Each scene shows the same named points in several views. A view is turned or mirrored, shifted and resized as a whole, has a little noise and may leave points out.

Scene 1
View 1
k46: [ -2.2   5.2   5.2   5.9   2.2  14.1  -5.9   4.3  23.3 -11.3  -6.5  -3.4
  -4.2  32.6   8.5  -6.9 -10.1 -27.8   5.4  -0.5]
k841: [-14.9  -3.2   2.1  11.3  13.2   4.3 -11.5  -9.9  18.8  -9.6   0.7 -15.8
  12.0  41.6  16.6  -4.0 -17.0 -21.8   8.7   0.5]
k855: [ -6.8  -4.3  -3.7  -8.2   5.0  41.4  -9.6 -13.3  27.5  -2.9   1.5   0.2
  15.2  33.0  18.6  13.4   3.7  -6.8   9.6 -20.2]
k439: [ -1.2   1.7  -2.7  -8.5 -10.1   4.4   5.1   6.9  18.4  -3.8 -17.0  13.0
 -23.0  28.1  -2.7  -6.0  -2.9 -33.9  -3.0   0.4]
k683: [ -8.3  10.9 -30.4  -1.7 -19.3  11.7   7.1  -3.5  27.3  -9.6 -14.7  24.3
  -8.2  15.1 -19.0   3.8  -1.4 -34.4  -7.2   1.6]
k810: [  4.7   7.3 -37.6  -2.1  -6.8  24.5  -1.0 -19.7  24.5  -4.0 -16.3  22.9
  -4.3  20.2 -15.9   7.5   4.2 -27.7 -19.3 -14.3]
k975: [  9.3  -9.7   6.6   5.0  19.5  25.5 -15.5 -16.0  15.8  -1.0  -5.5 -11.2
   6.1  42.3  23.2  -4.2  -9.7 -14.0   0.4 -17.7]
k562: [  6.4   9.0  -7.5   5.9  14.1  19.0 -17.6  -8.6  26.4  -7.5  -7.5  -2.2
  -6.1  37.5   7.2   0.4   1.3 -26.8  -8.5 -19.4]
k341: [-21.3   7.3  -3.6  -8.2  -0.5   3.9  -4.6   5.8  24.7  -8.8  -3.2   1.0
  -9.6  35.5   7.0   2.8   0.8 -28.4   7.8  -3.5]
k124: [  1.5 -13.4 -11.1  -7.4  18.0  18.7 -10.9 -25.1  14.5   5.9  -5.9  -1.0
   4.4  43.9  14.7   6.2  -2.0 -12.7  -5.6 -22.9]
k914: [  3.4 -10.5 -12.2  -0.2   9.2   0.5  -4.1 -18.5  10.3   2.4 -14.8   1.0
  -9.0  39.3   3.7  -5.5 -10.9 -25.5 -10.9  -8.5]
k338: [-18.9  -1.3 -35.0 -16.6   0.1  11.5  -2.8 -22.5  22.4   2.8  -6.6  16.6
  -3.9  34.0  -6.4  17.8  10.4 -22.4  -9.3 -21.5]
k384: [-26.2  -2.8 -20.2  -6.8  21.2  26.3 -21.0 -29.2  27.2  -2.8  10.4 -10.0
  26.7  44.9  17.7  23.3   4.8  -5.3   6.3 -29.0]
k326: [-12.7 -13.5  29.0 -28.5  15.8  18.8  -9.3   6.3  16.3   5.2  -0.4  -9.7
 -15.8  53.0  38.1   5.4   7.2  -9.8  17.7 -22.5]
k502: [ 15.9   2.5   9.5  -2.0 -16.1  18.2   7.4  13.9  18.2  -7.3 -22.4  16.1
 -24.9  19.0  -0.4 -13.4  -7.8 -33.7   0.0   5.9]
k103: [ 15.8   0.0   7.8   0.0   7.6  40.5 -10.7  -3.9  23.1  -5.0  -7.4  -0.9
  -0.9  33.0  19.8  -2.2  -0.1 -14.9   2.5 -17.8]
View 2
k338: [  9.3 -12.5   7.0   6.8 -15.4 -16.4  -5.6  -2.0  -4.9   3.0  12.6  -4.5
  12.6   1.4   4.2 -21.5  -1.2  -5.5   1.6   7.8]
k914: [  8.5 -13.4  -3.8  13.8  -9.3   1.1   3.8  -8.8  15.9   2.5   3.8  11.2
   0.7   6.6   9.6  -9.0   1.7  22.0  17.3   4.9]
k841: [  2.3   0.0  -7.7  11.7   6.5   5.5   4.1 -23.2  -0.1  17.2   4.7  16.8
 -23.7   1.2  12.1  -0.6  12.5  18.2   7.9  -6.7]
k326: [  0.0  -8.8  14.2 -12.3   3.5  11.1 -32.5 -29.0  -4.3   6.2   4.6   5.7
 -15.7  20.2  15.7 -21.3  31.2  45.8  -2.0 -10.5]
k683: [  3.7  -7.2 -19.2   3.4  -7.6 -18.5  25.1  -1.8  -1.9  -6.2  -9.7  -3.2
  16.5  -3.1   2.1 -16.0   7.2  -4.1  -1.8  23.7]
k103: [ 11.5   3.5  -6.2 -14.7 -18.8  16.1  -9.9 -10.3   4.0  -0.2 -13.8  12.0
 -13.5   3.7   2.2  -7.3  16.0  25.7  -7.0  -6.0]
k341: [ -1.9  -1.7  -4.8   0.7   4.7  -9.5   7.9 -16.1 -10.2   6.8   3.6  -1.3
  -6.8   3.2  13.6 -19.2  20.6  18.6   2.2   7.4]
k562: [ 10.9  10.0  -3.9  -2.5 -23.4   0.7   6.5   1.0   0.0   2.2  -1.0  -1.7
 -12.2  -2.9   2.1 -16.7   7.8  22.4   3.2  -1.1]
k502: [  1.4  -7.0 -24.8  -9.6  -3.2   0.9  20.3 -10.2  10.8 -14.8 -27.1   5.7
   8.9   8.1   7.9 -15.0  26.2  33.9   2.4  22.8]
k384: [ 13.0   1.7  11.3   4.3 -15.0   0.7 -26.1 -14.4 -13.8  22.9  20.9   8.5
 -21.0  -4.7   3.9  -7.6  -1.6  -5.8  -6.5 -19.0]
k810: [ 13.8  -6.2  -9.3   2.0 -27.4 -11.1  11.7   7.6   4.6  -6.5  -5.6  -0.2
  15.1  -4.3  -3.5 -16.0  -4.0  -5.5   0.2  14.2]
View 3
k502: [-16.4   8.5 -34.9  28.1  10.3  25.4  -8.2  14.9   5.8  20.6 -17.2  -6.1
   7.0 -15.1   6.9  11.5  -3.4  -7.9 -11.3   6.0]
k341: [-10.6   1.6 -12.4  -1.1   6.1  36.5  -3.9   4.3   0.0  -7.6   4.1   4.7
  -1.1 -28.2  10.8  11.7  17.3   1.9 -17.9   4.2]
k562: [  6.8  -8.1  -4.1   5.8  18.4  16.9  -7.3  16.6  -4.4  -2.5   6.6   4.7
  11.5 -14.2  10.3   4.6   8.9   5.5 -35.5  17.1]
k810: [ 23.4 -18.7  -1.2  21.5  16.0  12.7  -4.0   2.9   3.9  -2.5  -9.2  -4.0
  -0.5  -5.5  -8.5  11.2   7.7   6.7   3.1  21.3]
k439: [-11.7   4.9 -27.2  14.6  11.7  29.7  -2.1  11.9   2.0   8.7  -8.3   2.4
   2.2 -15.7  -2.1   9.6  11.0  -6.5  -8.0   9.8]
k326: [-35.4   2.7 -23.1 -12.1   1.3  14.4  -8.4  18.1  16.2 -21.6  15.9   5.3
  27.0 -18.1  14.2   6.7  27.8  10.5 -50.4 -18.0]
k384: [  9.0 -24.3  27.0 -15.0   4.4  10.5  -7.8   8.5   7.3 -32.8  20.4   6.4
  16.2 -20.6  18.0  17.1  26.9  25.2 -27.2   5.7]
k124: [ -1.3 -17.4   4.8  -4.1  12.3   4.8  -5.6  24.2   7.2 -13.2   6.9   9.7
  24.1  -7.6   2.9  14.2  21.6  14.0 -23.2  12.7]
k975: [ -8.1 -10.2   1.3  -1.7  11.3   7.3 -11.4  32.3   4.8  -1.7   8.6   7.7
  29.9 -13.8  20.8  14.4  10.0  11.4 -40.3  11.0]
k914: [ -7.1  -6.1  -6.0  -0.2  16.6  17.6  -2.0  28.8  -0.4   4.1  -0.4  14.2
  16.8  -8.2  -2.0  14.7  20.0   2.8 -12.6  22.3]
k46: [-10.1   1.0 -11.9   6.0   9.8  29.1  -9.7  16.4  -2.8   7.1  -0.4   3.2
   8.1 -25.5  20.0  13.9   5.5   0.8 -24.8   9.2]
k683: [ 11.2  -6.6 -10.4  22.0   9.5  29.7  -0.1  -1.7   0.4   5.1 -12.7  -3.8
 -10.4 -17.0  -3.3  15.7   4.8  -1.6  14.2  15.4]
k855: [  0.2 -19.0   6.7   3.8   0.9   7.0 -13.6   9.2  13.9 -19.6   8.5  -5.3
  19.0 -18.6  20.5  17.3  11.0  20.2 -27.3  -3.4]
k103: [ -2.4  -9.9  -8.8  14.4   8.5   5.0 -14.8  19.6   8.4  -3.2   1.9  -5.8
  23.3 -13.9  20.5   9.1   2.0  11.2 -40.4   1.5]
View 4
k562: [ -4.8 -10.0   0.5 -25.5 -10.8   9.5  -4.7  24.6   7.9 -10.7 -24.5  13.2
   7.9 -15.5  -7.7  -7.1   6.1   5.6 -16.2  13.5]
k326: [ 51.5 -10.6  28.8   4.5  -6.2  -6.4 -35.2  10.6  40.1 -13.7 -25.1  17.1
 -15.5  17.9   6.3  -5.8 -31.0   1.5 -17.3  29.2]
k975: [ 10.4 -21.4   3.7 -26.1  -4.0   5.2 -23.7  29.0  29.4 -10.9 -42.8  34.9
   7.9 -17.1   7.7 -15.7  -2.6  15.3  -9.8  21.6]
k338: [ 15.7  -3.8  -5.2  -8.1 -41.3  21.8  15.3 -15.6  -1.3  10.2 -13.9  -0.6
  30.8  -2.1   9.6 -16.7  25.3  -0.5  -7.6   6.5]
k124: [ 19.9 -14.3   0.3 -19.0 -25.8  12.7 -12.3  10.8  21.0   0.4 -29.5  25.6
  21.7 -13.6  17.0 -22.3   5.1  15.8  -3.8  27.5]
k46: [  6.0 -25.6  -0.9 -25.9   5.5   4.6 -12.5   8.8  20.8 -11.6 -37.0  15.0
  -6.1  -7.7 -16.9  -5.4   4.4   5.4 -19.4 -14.5]
k384: [ 20.1   6.9  10.2 -11.0 -39.4  15.4 -36.7  11.4  35.6   9.8 -35.3  20.0
  58.5 -16.4   5.1 -24.2  11.9 -16.6  -5.7  22.1]
k439: [ 12.0 -29.2  -7.3 -19.5  -1.7   8.6  17.0  -9.7  -0.5  -7.8 -20.9   0.7
 -22.8   7.0  -7.3  -2.9   7.5  14.1 -18.7 -17.7]
k810: [-16.9 -14.5 -16.4 -13.0 -23.9  29.0  34.1  -3.2 -13.0   7.8 -26.9   9.7
  17.7  -9.1  14.6  -9.0  37.1   4.1  -8.1  -2.2]
k855: [ 12.0  -7.9  12.4   2.5 -14.4  14.7 -20.9  15.8  30.7   3.1 -50.5  28.6
  24.9  -3.4  14.5 -12.3  11.9 -16.1 -11.3  14.3]
k914: [ 18.1 -27.4 -11.1 -36.1 -18.4   8.8   3.4  -0.2  11.4  -5.7 -20.4  15.0
   3.6 -15.4   3.1 -21.0   7.6  32.6  -6.9   8.7]
k341: [ 21.1 -10.7   4.2 -18.4 -13.5   4.4 -14.4 -11.8  15.3  -5.9 -17.0  -8.2
   7.2   1.0 -24.4  -5.5   6.9  -9.4 -22.8 -21.6]
k841: [ 21.7 -24.4  -0.6 -37.6  -6.7   1.5 -35.6   5.5  35.7  -7.7 -38.8  17.7
  16.5 -19.8 -18.2 -19.5   0.0  11.4 -13.9  -9.8]
k683: [ -6.5 -28.9 -20.3 -22.2 -12.2  22.4  38.2 -23.5 -12.8   1.9 -25.1  -3.8
  -0.8  -0.1  -3.6  -6.7  36.2   7.0 -13.9 -33.1]

In a view up to two points have been moved. Name them for each view, in the order of its rows, or write none.
view 1 => none
view 2 => k562
view 3 => none
view 4 => k341, k683
